A landscape with many valleys, sampled at points; each row gives a point and its height.
From any point a ball rolls to the lowest of the 2 points nearest to it. It stops when none of these is lower. Distance is the straight distance between rows; heights are no part of it.
(1198): [143  99 167 104 133 128 139  47 141 135  88 168 152 135 121 128 138 103
 161 165 129 119 108 110 144 122 130 140 134 190 121 144  95 140 113 129
  92 132  67 117 169 116 142 142  45 174  88  91]  height 2.56
(1143): [142 145 128 201 148 117 103 175  92 145 103 121  73  94 168 184 120 127
 138 185 113 122 162 132  77  85 109 120  84  76  91 153 137 156  84 109
 144 139 166 148  85 167 132 128 141  77 143 144]  height 3.42
(622): [ 91 181 127 108 107 132 120 121  65 103 143  73 101 122  87  75 102 126
  89 113 137 131 161 157 156  83 171 148 186  80 155 116 111 117 131 131
 121 120 177 154 156 184 124 156 184  79 128 182]  height 5.34
(102): [107 103 125 102 117 163 132 112 133 133 129  95 174 125 109 143 135 163
 104  87 133  76 160 164  85 156 139 128 144 104 129 138 103  98 173 176
 161 112  49 131 115 145 112  78 139 154 191 131]  height 3.64
(1066): [161 102 146  87 118 165 159 112 107 181 142 208 145 154 120 136 151  77
 130 167 136 112  95 108 114 148 111 138 110 144 107 140 117 145 114 143
 116 117  84 149 122  93 136  81  96 183 173 118]  height 3.25
(1088): [105 108  95 183 126 112 121 197 133 181  85 101 102 154 103 176 145 194
 144 146 119 136 192 117 101 154 110 140 120 102 110 121 140 185  88 134
 187 136 157 116 104 172 106  97 121 121 131 141]  height 4.11
(1276): [102  98  86 213 135 110 173 171 150 122 101 123 138 154 121 164  77 219
 140 102 107 152 107 149 104 193 137 138 156 131  86  80 155 140 154 113
 145 121 105 140 145 182  60  79 152 122 162 150]  height 6.10
(402): [103 147  72 147 117 110 141  82 168  84 118  85 123 115 143 136 110 109
  75  95 112  95 159 172 121 121 122 120 137 166 159 148 117  68 125 133
 112 108 130 133 120 155 124 170 156 115 112 154]  height 3.55
(248): [107 152  67 131 152 118 126 121 185 112 113 124 135  86 174 146 143 106
 117  58 114 130 128 167 107 125 129  95 124 150 151 107 173  82 137 139
 100 150 154  87 133 128 111 168 175  92 115 133]  height 2.97
(771): [135  87 140 100 130 140 145 109 155 139 117 193 145 145 146 123 118 112
 153 136 113 144  69  94 146 153 111 111 120 144  87  94 147 138 152 129
  92 136  91 128 129  71 119  94  57 145 144  91]  height 4.55
(119): [ 92 150 105  67 117 115 156  96  98  93 146 170 131 125 134  77 139  94
 140 103 166 125 121 132 152 114 116 160 191 146 124 147 111 112 138 125
 136  94 109 135 149 144 131 134 115 155 126 152]  height 0.24
(1009): [121 151 125  73 160 131 145 131 149  85 135 112 162 104 168 120 106 171
 164  52 166 145 144 133  89 109 157  97 170  91 130 119 163  95 169 125
 131 117 140  86 132 126 104 141 192 133 161 122]  height 4.61
(762): [152 186 123 106 139 143 124 154  57 113 203 133 122  80 125  90 171  78
 109 119 102 133  69 143 141  95 159 155 154 104 149 143 160  93 165 123
 144 120 150 158 135 140 170 134 194 105 146 148]  height 4.10
(923): [140 164  68 165 154 120 125 136 114 111 124 121 116  65 156 158 166  89
 109  77  78 115 117 195  79 116 129 120 136 168 142 130 166  88 122 119
 115 164 167 118 133 156 143 165 192  75 128 148]  height 3.43
(234): [128 113 112 169 136 120 130 182 126 139 119 142 136 139 128 155 139 186
 159 121 104 151 107  89 104 185 127 111  99 102 117  86 188 141 135 142
 125 160 125 122 128 125  82  86  98 132 136 118]  height 6.11
(1130): [121 176 132 131 110 163  89 113  56 110 161  55 133 109  86  94 122 132
  86 104  95  83 161 155 128 101 173 149 139 106 183 117 121 101 135 134
  91 144 176 141 179 183 131 173 187  88 115 163]  height 5.46
(381): [145 115 150  83 144 153 160 131 107 220 142 217 132 174 125 145 191  58
 110 187 148  89 137  96 108 149 106 147 113 171 133 139  99 185  70 133
 143 107 113  91 120  76 144  83 110 179 161 130]  height 2.81
(848): [129 132 115 116 144 136 138 150 105 196 152 151 139 154  94 149 223 118
 114 166 136  84 172  80 119 191 125 123  86 149 164 133 117 178  62 161
 153 137 146  82 118  87 160 113 101 191 136 132]  height 4.12
(627): [ 74 151  61  75 144 108 160 119 136 123 136 178 133 126 131 104 182  89
 139  73 144 114 136 159 141 152 108 138 196 156 124 129 127 121 135 146
 156 101 136 113 142 155 123 124 122 134 135 157]  height 1.27
(203): [118 116 101 184 120 102 157 157  87 117 109 118 122 146 131 160  91 176
 139 118 112 126 133 144  87 150 128 156 173 113  84 111 139 131 128 100
 159 129 118 150 126 202  96 104 139 120 152 143]  height 5.95
(117): [143 136 147 106 119 134  93  92 122  60 158 100 127 134 153  87  73 105
 129  91 140 145 136 136 177  64 137 131 121 173 175 127 131  97 157  91
  55 121 170 132 172  96 125 205 148  78  82 117]  height 4.96
(1289): [157 122 193  90 123 134  96  95  73  80 131 132 211 136 135 118 114 142
 186 123 163 130 118  66 125 132 173 111 127 128 128 133 134 125 124 123
 102 143 130 111 142  96 128 123  96 187 129  74]  height 4.88
(118): [116 138 125 147 140 128 117  81 137  55 136  68 153 119 151 153  91 133
  78  90 115  59 162 170  88 109 145  99 123 160 160 172  83  63 144 129
 112  96 102 132 110 145 148 163 164 122 125 121]  height 4.00
(20): [148  94 154 119 100 146 126 109  82  86 138 154 219 160 104 122 118 135
 159  96 131 146  91  56 165 147 179 118 128 151 118 121 152 116 136 143
 113 112 104 142 135  81 134  95  69 185 172  62]  height 5.15
(706): [145 159 176 179 130 123  80 173 105 172 122 127  84  70 149 163 142 118
 149 216 146 111 157 111  79  85 112 111  32  34 102 160 126 163  80 140
 141 146 167 136  98 130 131 117 111  92 144 151]  height 3.16
(1071): [128  72 110 180 123 126 155 129 205 125 112 148 114 152 161 144  58 141
 111 119  97 144  68 146 155 156  93 110 119 134  81  83 137 129 164 121
 102 132  84 162 112 108 107 109 114  92 149 117]  height 5.20
(1010): [129 157 159 148 136 134  62 137  97 149 122 113 104  95 149 145 125 115
 146 180 159 116 168 107  81  78 111 119  77  64 128 133 134 156  77 122
 108 174 206 112 139 138 129 157 142 100 113 149]  height 2.88
(485): [141 141 200 127 164 128 105  79 170 164 101 183 103  80 161 125 137 100
 127 184 165 115 107 125 108  64  94 150  48 135 135 182  75 100 126 110
  91 143 104 126 125 102 147 153 120 131  86 112]  height 3.62
(730): [132  84 103 110 161 155 168 152 151 196 143 175  85 175  75 137 239 140
 106 141  93 123 147 138 153 188  88 111 130 196 118  95  92 207  86 154
 141 123 154  73  91  68 165 111  81 159 162 138]  height 3.48
(170): [111 176  89 144 105 114 157 141 163 112 126  81 102  94 123  89 123  90
  70  92 128 153 128 198 178 115 146 124 170 125 146 139 133  76 138 140
 164 112 137 152 110 161 146 120 196  77 140 160]  height 5.12
(565): [125 119 181  79 150 120 137 116 167  89 126 114 157 135 196 134  63 171
 164  86 179 145 138 109 114  95 121  91 138  99 104 131 126 115 174 111
 125 105 120  92 100  92 110 119 157 116 143 116]  height 4.82
(1282): [ 97 152 158  98  95 121 112 107  73  81 129  87 130 134 103  84  64 145
 121 119 151 151 161 118 162  86 172 139 166 100 147 134  92 121 140 122
 119 117 150 142 140 142 117 160 150 119 107 139]  height 5.16
(1079): [118 139 103 144 114 117 115 138  34 148 130 167 102 112 100 130 153 111
 142 150 100 139 123 114 122 134 111 158 127 125 116 138 130 159  96 125
 132 148 152 167 120 161 160 132 103 130 113 133]  height 3.51
(891): [ 92 105 123  90 169 100 150 127 164 172 100 226  72 143 164 133 182  86
 152 145 127 136 125 163 137 130  65 131 147 195 104 114  92 180 102 109
 133 116 133  92 127 116 139 132  69 106  86 139]  height 4.98
(28): [168 152 172  80 147 136 150 144  88  65 169 119 144 112 156  97  99 159
 163  84 160 156 103 113 114  93 159 116 154  62 113 133 167 112 183 115
 139 107 147 127 123 110 142 122 190 141 164 124]  height 4.79
(827): [129 139 114 100 110 115 120 123 121  80 157 135 111 123 146  67  92  92
 141  86 149 184 103 137 201  90 134 145 148 145 144  99 156 113 154 100
  93 130 156 141 164  97 124 176 130  93  96 120]  height 5.23
(207): [142 122 114 145 141 116 116 105 177  70 125 112 121 138 181 155  64 127
 119 117 125 122 126 126 114 107 116 100 106 142 139 125 142  86 134  95
  79 126 135 128 121 103 115 170 147 104 104 117]  height 4.36
(1135): [104 159  71 101 143 124 142 139 114 133 146 171 126  91 143 126 184  89
 128  82 133 120 112 149 119 126 112 131 138 128 119 139 155 107 126 144
 152 131 134 130 109 140 149 128 157 125 143 152]  height 1.97
(883): [159 137 138 157 119 119 132 151 181  84 144  91  94 139 154 121  61  92
  76 144 110 156  84 163 193  99 142 109 144 130 138 133 130 101 156  86
 130  86 131 180 111 126 144 140 178  64 103 132]  height 5.44
(1174): [126 140 163 129 144 136  96 112  93  67 162  70 171 104 133 130 101 152
 135  74 133  84 148 132  91 111 164  91 115 111 166 158 112  74 164 142
 126 132 104 125 127 128 152 143 165 130 137  97]  height 4.39
(150): [ 99  95 151  60 119 143 120 106 227 164 114 148 141 159 146 117 120 119
 118 120 177 139 152 137 168 122  96 114 118 135 128 131 104 134 156 158
 141 101  86 101  97  67 111 112 111 116 123 135]  height 3.67
(199): [122 158  91 141 122 126 138 167 112  83 159  89 136 106  85  76 117 136
 109  65 101 162 123 173 177 133 187 137 160 127 170 105 160  72 176 140
 129 114 126 163 166 146 122 125 178  99 143 114]  height 5.48
(235): [128 118 158 107 170 132  87  84 130 119 159 145 182  86 155 139 153 112
 162 141 148  71 112 103  84 133 114 115  82 129 163 155 120  95 122 143
  98 166 103 105 138  82 156 134 102 176 117 101]  height 4.23
(672): [133 130 125 116 162 123  89  93 162  63 146 118 145 117 186 119 103 123
 143  63 145 143 120 134 132  84 124 109 102 158 170 121 158  78 151 109
  64 136 162  99 150  81 120 196 156  97 100 114]  height 4.67
(945): [143 142 140 131 124 130 124 128 101  95 182 112 125 115 102  92 102  93
  99 134  78 125  71 145 183 106 150 142 146 134 155 139 124  86 191 124
 144 100  96 176 136 135 164 123 130 107 120 109]  height 4.81
(928): [ 86 156  88 127  92 112 130 122 145 144 113  81 102 108  98 102 129 122
  87 116 140 132 165 146 150 100 126 140 131  96 152 152 110 106 122 164
 163 110 130 135 105 165 142 133 156 118 130 166]  height 4.90
(1233): [164  87 176  96 138 164 157  94 124 187 107 133 170 163  89 161 176 121
 128 199 132  97 140 112  94 178 127 140 151 165  99 127 105 186  81 145
 140 151  71 100 142 130 140  91  72 202 145 116]  height 1.68
(236): [137 144 138 140 103 153  79 125  80 104 158  57 134 141  93  92  80 132
 104 110  95 113 141 128 180  92 171 136 115 135 191 108 130 107 153 125
  76 139 172 155 179 141 126 178 158  87  99 132]  height 5.27
(909): [123 171 117  95 138 113 171 125 123  68 160 135 113  98 170  73 112  85
 133  76 160 155  91 180 167  94 130 137 209 124 113 125 140  99 156  97
 143 102 144 143 146 158 144 137 180  98 135 145]  height 5.85
(205): [110 138  54 123 105 114 129  99 145 144 136  82 138 144  34 103 190 178
 137 110 112 129 163 111 157 174 119 146 163 158 164 138 106 152  90 144
 145 134 153  70 164 142 124 158  81 188 110 104]  height 4.71
(30): [127 131  79 156 124 108 116  97 155  96 110 113  99 137 157 162  98 112
  99 150 124 103 158 131 100 122 106 123 119 157 137 131 121 117 103  97
  94 131 155 142 128 151 120 189 134 113  88 141]  height 4.01
(1197): [170 130 136 175 123 121 140 150  97  43 154  94 124 162 136 133  31 148
 108 143  98 144  97 136 139 120 167 132 191 136 121  98 140 108 172  47
 103 104 148 178 159 154 106 154 159 100 122 117]  height 6.18
(751): [185 114 154 169 109 146  90 155  89  69 157  72 143 154 119 121  63 150
 125 107  92 149 110 113 169 103 172 122 105 144 166  84 167 100 170  88
  68 143 168 156 173 110 108 160 138  86 106  94]  height 5.51
(91): [129 176 105 152 108 127 143 184 133 107 134  57 106  95 111 104 120 137
  80  87 115 162 146 190 147 111 200 123 170  99 165 122 155  87 138 146
 135 119 157 155 139 171 107 127 237  74 135 156]  height 5.30
(92): [112 107  62 111 135 137 166 162 176 191 140 158 100 175  60 113 218 138
 118 100 111 126 140 159 177 191  76 126 162 173 117 112  93 190 108 142
 175 107 154  90 107 107 134 113 102 156 166 141]  height 3.09
(368): [183  77 191 122 138 176 147  91 143 186 104  89 202 178  53 147 185 116
 128 195 120 130 109  93 133 204 156 125 126 177 105 129 110 191  78 158
 121 129  77 101 139 106 139  98  67 235 169  86]  height 2.31
(1229): [137 111 146 123 116 127 130 113 156 129 138 148 116 115 119 111 105  96
 108 128 114 128  85 149 176  99 112 139  88 138 131 142 111  84 168 137
 128 119  76 162 104  98 158 126 117 120 113 115]  height 4.47
(413): [117 124 124 187 101 116 107 164 114 140  91  80 113 143 124 171  94 184
 128 167 139 139 183  93  90 139 138 136 109  88 115 112 146 158  87 117
 145 149 170 128 127 169  73 127 144 119 117 151]  height 3.86
(950): [162  83 177 140 107 161 115  79 111 149 100  81 220 151  48 128 155 146
 143 161 117 138 113  69 141 175 165 128 110 160 128 168 103 159  87 166
 113 129  78 135 145 121 164 104  64 228 152  61]  height 2.89
(1176): [ 81 165 103 104 144 112 117 106 147 137 121 162 110  71 166 123 203  63
 109 115 142 115 109 161 112  76  84 151 118 165 128 172 116 107 121 131
 143 130 130 110 109 137 162 141 147 105 115 175]  height 2.58
(929): [164 118 140 146  94 147 121 132  74 122 136 146 172 151 102 120 145 125
 138 142 107 148  87  45 145 182 158 138  71 126 140 131 164 131 109 155
 106 139 119 148 135  86 130  98  85 200 158  87]  height 5.40
(1099): [184 112 181 159  97 113 104 118 112  83 126 109 130 160 125 115  32 123
 129 155 100 172  99 103 181  94 164 123 104 143 137 108 131 118 150  84
  79 126 151 161 142  93 123 169 120  88  80  92]  height 5.73
(295): [149  93 110 195 114 109 137 123 148  78 136 128 130 149 129 129  62 143
 117 119  78 150  81 131 179 140 126 127 113 150 129  94 148 100 161 107
  93 124  94 165 133 102 128 139 102 108 125  84]  height 5.50
(881): [126  98 145 142 126 145 113 125 139 148 128  89 172 121 125 165 131 172
 133 132 125  71 154 122  79 169 129 119  97  93 138 142 115 117 140 174
 147 147  58 130 115 134 119  92 116 167 158 116]  height 3.81
(698): [118 108 170  85 110 127 115  86 194 141 116 147 131 129 138 105  99 102
 120 104 169 141 133 147 181  73 112 116  87 150 140 177  77  92 156 150
 124  90  75 138  99  81 143 138 122 103 103 126]  height 4.08
(995): [144 148 165 131 126 123 127 130 186 113 122 113  84 111 173 124  86  94
  99 157 150 149 104 147 149  54 122 116 103 103 122 155 124  94 141 104
 117 111 125 141  89 112 146 143 177  85 107 146]  height 5.22
(426): [110 135 123  95 144 117 119 121 120 155 120 156 121 114 154 152 154 117
 142 157 151  90 149 131  85 108  94 138 142 125 105 145 113 147 102 117
 147 137 117 107 121 158 144 122 116 137 110 139]  height 2.62
(560): [144 115 180 101 139 107 155 178 132 161  95 152 133 175 146 157 156 148
 163 186 143 159 144  78 118 171 126 104 142 124  62  80 147 187  98 115
 149 143 173  82  99  99  95  90  83 143 109 126]  height 6.39
(542): [ 95 167 103 112 138 121 116 128 157 120 107  89 129  98 176 143 131 131
 111  95 165 106 187 151  72  96 143 109 153 103 132 142 134  97 118 131
 155 124 150  80 119 167 113 147 189 113 127 156]  height 2.92
(47): [115  95 125 148 144 117 151 193 135 163  95 165 109 158 146 168 132 165
 159 129 105 172 113 107 111 188 103 106 138 128  77  72 160 183 124 116
 150 151 154 117 106 123  93  81  89 113 134 130]  height 6.25
(760): [104 171 133 125 111 122 118  91  91 130 148 113 111  82 107 104 141  96
  80 155 119  83 135 155 121  78 130 160 133 106 142 172  87  94 124 146
 147 114 106 145 112 174 173 131 151 117 121 168]  height 4.62
(302): [131 100 137 120 141 117 164  94 160 184  80 205  79 139 158 147 122  89
 141 169 126 120 119 170 104 115  70 150 152 169  80 132  80 164 108  98
 129 123  96 127 132 149 129 122  74 115 106 128]  height 5.28
(614): [176  91 211 105 170 147 150  66 144 163  73 144 174 140 131 167 131 112
 158 202 138 106 115 121  92 150 138 117 149 178  86 126  99 162  93 116
  99 154  65 101 161 135 122 108  46 175 110  82]  height 1.63
(354): [146 103 111 222 123 119 133 169 113 110 125 110 110 139 119 145  98 192
 128 136  80 147  89 118 117 171 126 137  81 113 121 108 175 124 140 130
 110 149  96 155 137 147  95 100 120 117 126 120]  height 5.97
(646): [127 122 111 140 123  90 161 129  89 105  99 151 105 140 156 157  77 127
 147 146 124 139 123 132 104 119 106 149 191 135  73 110 123 163 111  63
 132 136 155 148 133 189 108 144 122 109 115 134]  height 5.76
(161): [129 156 118 115 156 133 128 124 161 112 134 127 130  86 190 133 143 108
 128  87 134 125 100 155 103  99 107 110 118 112 125 139 166  81 154 132
 123 145 123 100 100 118 144 131 174 106 137 144]  height 2.50
(1252): [160 104 133 205 100 114 130 129  86 108 130 126 110 139 100 133  92 142
 119 173  61 153  83 115 143 150 127 156  96 136 129 118 142 124 135 106
 101 152  98 166 139 140 145 122  89 133  95  91]  height 5.77
(489): [149 130 209 107 125 124 125 130 155  90 133  98 128 128 171 121  50 143
 135 114 166 148 131 119 141  59 138  91 111  79 115 164 106  98 166 115
 123  98 114 131  91  99 135 125 172  88 119 120]  height 5.02
(623): [103 134 108  78  92 103 167  51 111 103 125 151 142 139  88  64 139 100
 153 125 143 134 137 123 178 123 133 180 195 168 137 171  76 135 122 137
 130  79 112 140 174 143 125 138  64 178 106 133]  height 1.43
(131): [144 147 205 114 169 139  85  90 123 135 141 163 153  69 150 115 159 104
 154 175 178  90 103 100  88  98 111 140  53  99 150 192 100 105 125 127
 104 147 116 127 127  84 165 134 134 163 117 116]  height 3.95
(299): [114 121 103 117 164 125 117 147  70 175 117 179 112 112 135 165 192 107
 156 160 100 104 147 125  89 157  97 138 122 139 119 140 114 173  85 128
 151 141 136 132 105 142 170 112  78 138 125 127]  height 3.10
(955): [172  87 176  80 160 171 167 100 134 213 110 207 122 174  98 150 194  88
 119 209 132 118 132 136 101 160 115 130 138 191  95 113  96 200  78 141
 126 132  94 102 137  99 138  86  64 178 138 118]  height 2.30
(1270): [ 92 115 105 103 107 105 163 130 160 123 115 131 149 153 133 124  87 161
 153  94 162 159 132 122 162 161 138 132 191 128 100  82 135 138 150 114
 156 117 123 115 140 123  76 117 117 132 132 135]  height 5.82
(218): [142 130 164 181  89 126  80 140 119 140  93  75 125 133 112 142  84 158
 132 190 130 150 164  68 110 144 136 125  64  74 144 116 138 155  82 134
 102 174 180 128 132 137  87 142 110 127  91 130]  height 3.60
(408): [ 87 141  44 115 120  87 145 136 177 140 120 107 132 140  64 103 160 184
 137  72 115 151 177 138 150 174 136 133 172 148 162  98 139 142 121 147
 154 128 164  83 164 143  89 161 123 144 113 118]  height 4.99
(700): [131 115 109 162  88 144 126 181 140 185 119 117 100 136  90 134 164 164
 114 140 128 140 136 117 125 148 100 148  70  74 124 154 147 150 122 167
 172 137 103 151  92 142 132  77 124 140 154 155]  height 2.60
(946): [142 129 172 171  75 132  93 151 123 166 107 104 113 125  84 116 137 156
 131 198 132 160 138  62 139 147 134 124  27  65 154 140 136 152  94 171
 126 158 142 150 108 105 119 104  94 153 105 124]  height 3.30
(245): [142 119 139 142 125 104 166 107 108 156  62 189  93 138 149 161  84 111
 153 190 122 143 127 134 102 111 106 148 162 149  59 134  91 177  88  68
 123 126 131 134 130 180 124 133  79 121  86 113]  height 5.54
(246): [150 150 134 154 131 130 117 156 108  88 141  68 120 115 152 134  83 163
 118 105 128 131 146 130 100 107 165 115 121  78 144 118 160  93 144 111
 120 144 153 136 131 154  94 148 198 104 136 143]  height 4.15
(103): [139  77 149 125 108 153 124  94 144 148 115  96 186 160  78 140 135 173
 135 132 120 111 133 101 133 169 136 128 114 139 137 143 107 139 128 167
 140 136  66 125 125 106 133  89  79 192 157  93]  height 3.40
(60): [130 134 133 138 136 125 151 148 147  59 138  74 148 121 153 142  62 176
 127  53 128 142 147 151 111 116 177  84 147 106 136 118 145  72 177 123
 124 100 120 128 121 135  98 138 200  98 155 110]  height 4.40
(796): [166 113 158 159  90 110 129  95 116  45 130 105 132 176 114 130  21 137
 101 159 104 145 128 123 168 112 172 127 158 169 123 134  95 116 144  59
  90  84 142 190 143 124 115 179 111  95  96 106]  height 5.96
(1101): [108 115  58 148 118 148 144 193 137 199 112 149  90 159  73 115 196 151
 135 100 113 154 133 148 159 183  78 145 130 129 111 150 106 194 107 140
 190 103 144 145  89 131 146  75 125 151 184 145]  height 2.63
(885): [ 90 135 117  92 124 139 130 128 182 152 106  88 148 120 149 142 131 146
 105 100 163  91 183 152  90 128 131 112 146  98 126 136 116 100 150 156
 177 115  97  87 106 150 106 106 155 127 150 153]  height 3.26
(496): [154 159 151 193 114 162  96 172  93 104 151  46 101 130 118 138  87 172
  83 154 116 112 150 129 104  99 188 124 118  64 155 118 146 126 125 117
 110 126 169 162 143 186  88 146 199  78 129 170]  height 3.94
(1118): [ 89 126  88 124 139 107 125 187 166 190 103 133  93 144 120 150 179 141
 134 122 136 139 172 127 133 144 102 116 121 116 128 109 144 166 104 149
 183 135 154  93  94 127 130 113 118 115 123 144]  height 4.38
(107): [135 126 185  60 126 146 113 129 187 179 109 161 130 147 152 119 139 112
 139 173 195 119 148 100 126  99 109 120  83  99 122 152 107 131 129 140
 138 120 105 104  97  74 123  96 117 144 113 134]  height 3.29
(1038): [120  99 107 106 167 152 145 167 146 204 152 187 110 154 121 153 215 114
 115 133 110  89 133 112 111 194  95 103  95 163 133  95 136 165 102 166
 143 126 137  90  99  70 143  94 100 146 161 135]  height 3.82
(323): [125  73 123 100 131 142 168  50 179 161 104 188 114 152 115 130 157  95
 147 146 107 124  91 151 151 151  96 139 165 204 109 116  93 175 129 139
 100 117  71 104 166 103 129 133  30 153 118 113]  height 3.33
(1152): [111 122  97 120 161 128 105  96 116 123 150 121 172  96 128 146 175 134
 141 106 126  55 138 123  84 161 135 124 120 139 165 123 140  98 123 162
 122 165  93 102 155 132 137 144 109 168 125 105]  height 4.54
(145): [116 128  62 119 148 134 146 124 134 171 155 130 145 141  52 133 238 158
 121 111  99  83 162 111 128 203 125 128 133 171 170 126 126 157  82 168
 154 134 137  77 145 113 146 139 104 199 141 111]  height 4.41
(445): [123  55 125 141 107 126 145  90 197 154  92 166 123 157 136 130  84 136
 135 129  93 161  70 127 171 164  93 115 135 168  88  77 128 171 155 127
  96 131  90 133 134  78 107 116  55 119 135  95]  height 4.89
(114): [148 174 140 133 140 110 147 133 135  92 156 124  82 110 162  95  96  57
  95 149 115 150  71 188 169  71 120 146 195 127 123 141 115 109 152  73
 138  88 152 161 134 158 162 139 192  66 103 150]  height 5.66
(1040): [114 134  81 120 110 108 113 129 119 107 121  99 154 134 102 115 113 168
 144  79 119 145 169 116 125 147 159 131 146 135 160  82 163 111 129 132
 119 151 147 113 177 141  81 161 130 135 106 112]  height 5.24
(125): [162 132 206 112 141 144  71 106  60  65 176 111 188 115 129 111 108 141
 176 106 154 107 126  85 109 105 163  97  97 100 156 158 123 104 150 135
 104 149 130 130 139  91 156 136 134 156 132  88]  height 4.65
(98): [127 150 172  80 110 133 125 116  72  88 141 130 142 125 127  92  92 136
 147 132 166 137 122  99 134  89 153 130 160  80 118 151 113 114 154 110
 135 112 117 135 124 132 133 128 148 147 132 127]  height 4.97
(29): [ 83 113  84 100 180 108 138 181 148 174  99 185  75 146 141 143 192 100
 148 103 119 135 149 153 145 153  88 115 157 164 111 103 117 186 110 136
 169 123 170 100  90 109 159 120  93 107 112 142]  height 4.64
(274): [131 143 109 103  98 110 132 153  82 100 142 168 107 136 135  82 104 104
 160 105 150 204  89 109 180 126 132 140 157 129 100  88 168 147 124  93
 111 145 180 146 153 113 114 148 117 118 104 126]  height 5.45
(32): [128 109  88 140  89 153 146 159 125 195 138 163  98 134  82 111 181 106
 102 133 111 137 106 154 142 157  79 163 101 118 106 155 116 157 127 153
 174 105  97 180  87 137 167  73 127 143 191 155]  height 2.11
(957): [137 157 111 148 113 130 111 167  54 129 168 133 100 102 106 111 151 113
 117 135 104 136 101 128 137 117 146 152 116  93 136 130 157 120 138 134
 141 149 143 172 132 153 149 132 155 105 129 146]  height 3.84
(127): [130 130 142 184 101 137  89 157 141 166 131  80 121  97 107 135 146 158
 123 169 132 101 145  98 105 152 120 121  24  61 166 153 135 117 121 180
 146 155 103 146  97 120 128 101 121 145 130 146]  height 2.98
(893): [103 141  83 119 119  90 165 165 119 102 129 153 119 137 147 107  92 132
 173  77 158 197 103 136 166 150 134 136 199 121  74  66 157 146 139  96
 156 133 157 155 156 143  94 124 138 109 136 137]  height 5.64
(1184): [110 103  89 109 155 144 140 128 137 155 144 197 130 124 141 143 178 108
 128 114  97 110  77 107 119 180  95 109 108 159 121  94 154 137 142 158
 104 138 104 119 126  88 142 104  79 151 154 110]  height 4.18
(902): [120 145 140  75 140 140 117 144 137 172 133 155 140 129 158 132 179 112
 141 149 191  93 157  99  91 112 112 122 114  93 119 148 133 136 117 139
 166 122 132  92  98 110 133 104 144 150 145 158]  height 2.99
(429): [127 173 136 106 144 143 111  94  51  97 185 143 142  73 127  98 165  94
 110 129 130  82 106 136 104  98 142 164 143 111 142 165 120  94 139 132
 137 126 121 139 134 154 170 145 165 144 134 142]  height 4.37
(166): [110 167 116 143 154 126  78 153 133 150 109  88 103  79 177 161 161 118
 136 135 165 101 188 133  63  74 120 106  98  84 137 149 150 131  84 130
 147 152 204  81 115 152 124 156 191  89 131 160]  height 2.57
(110): [ 91 137 144 108 156 109 112  79 195 131 114 169 115  92 187 129 165  89
 119 140 156 112 115 140 113  72  73 150  91 168 147 164  98  96 124 119
 104 129 105  96 126 111 133 164 130 119  84 142]  height 3.15
(216): [ 95  87  96 159 120 130 159 153 171 141 107 120 163 156  94 139 108 218
 142  89 121 158 117 119 137 197 143 133 161 133  96  68 153 151 165 140
 149 118 105 114 143 133  68  81 122 147 171 124]  height 6.01
(25): [148 146 127 206 127 132  95 172  90 120 141  94  74 120 137 161 110 129
  99 179  94 122 143 137 101  95 136 128 101  80 131 133 145 140 105 106
 114 141 180 167 112 176 129 147 174  63 121 159]  height 3.69

For each start below, name the point where the ball stops.
(354) | (32)
(1276) | (32)
(91) | (426)
(235) | (119)
(216) | (402)
(1040) | (32)
(199) | (426)
(60) | (166)
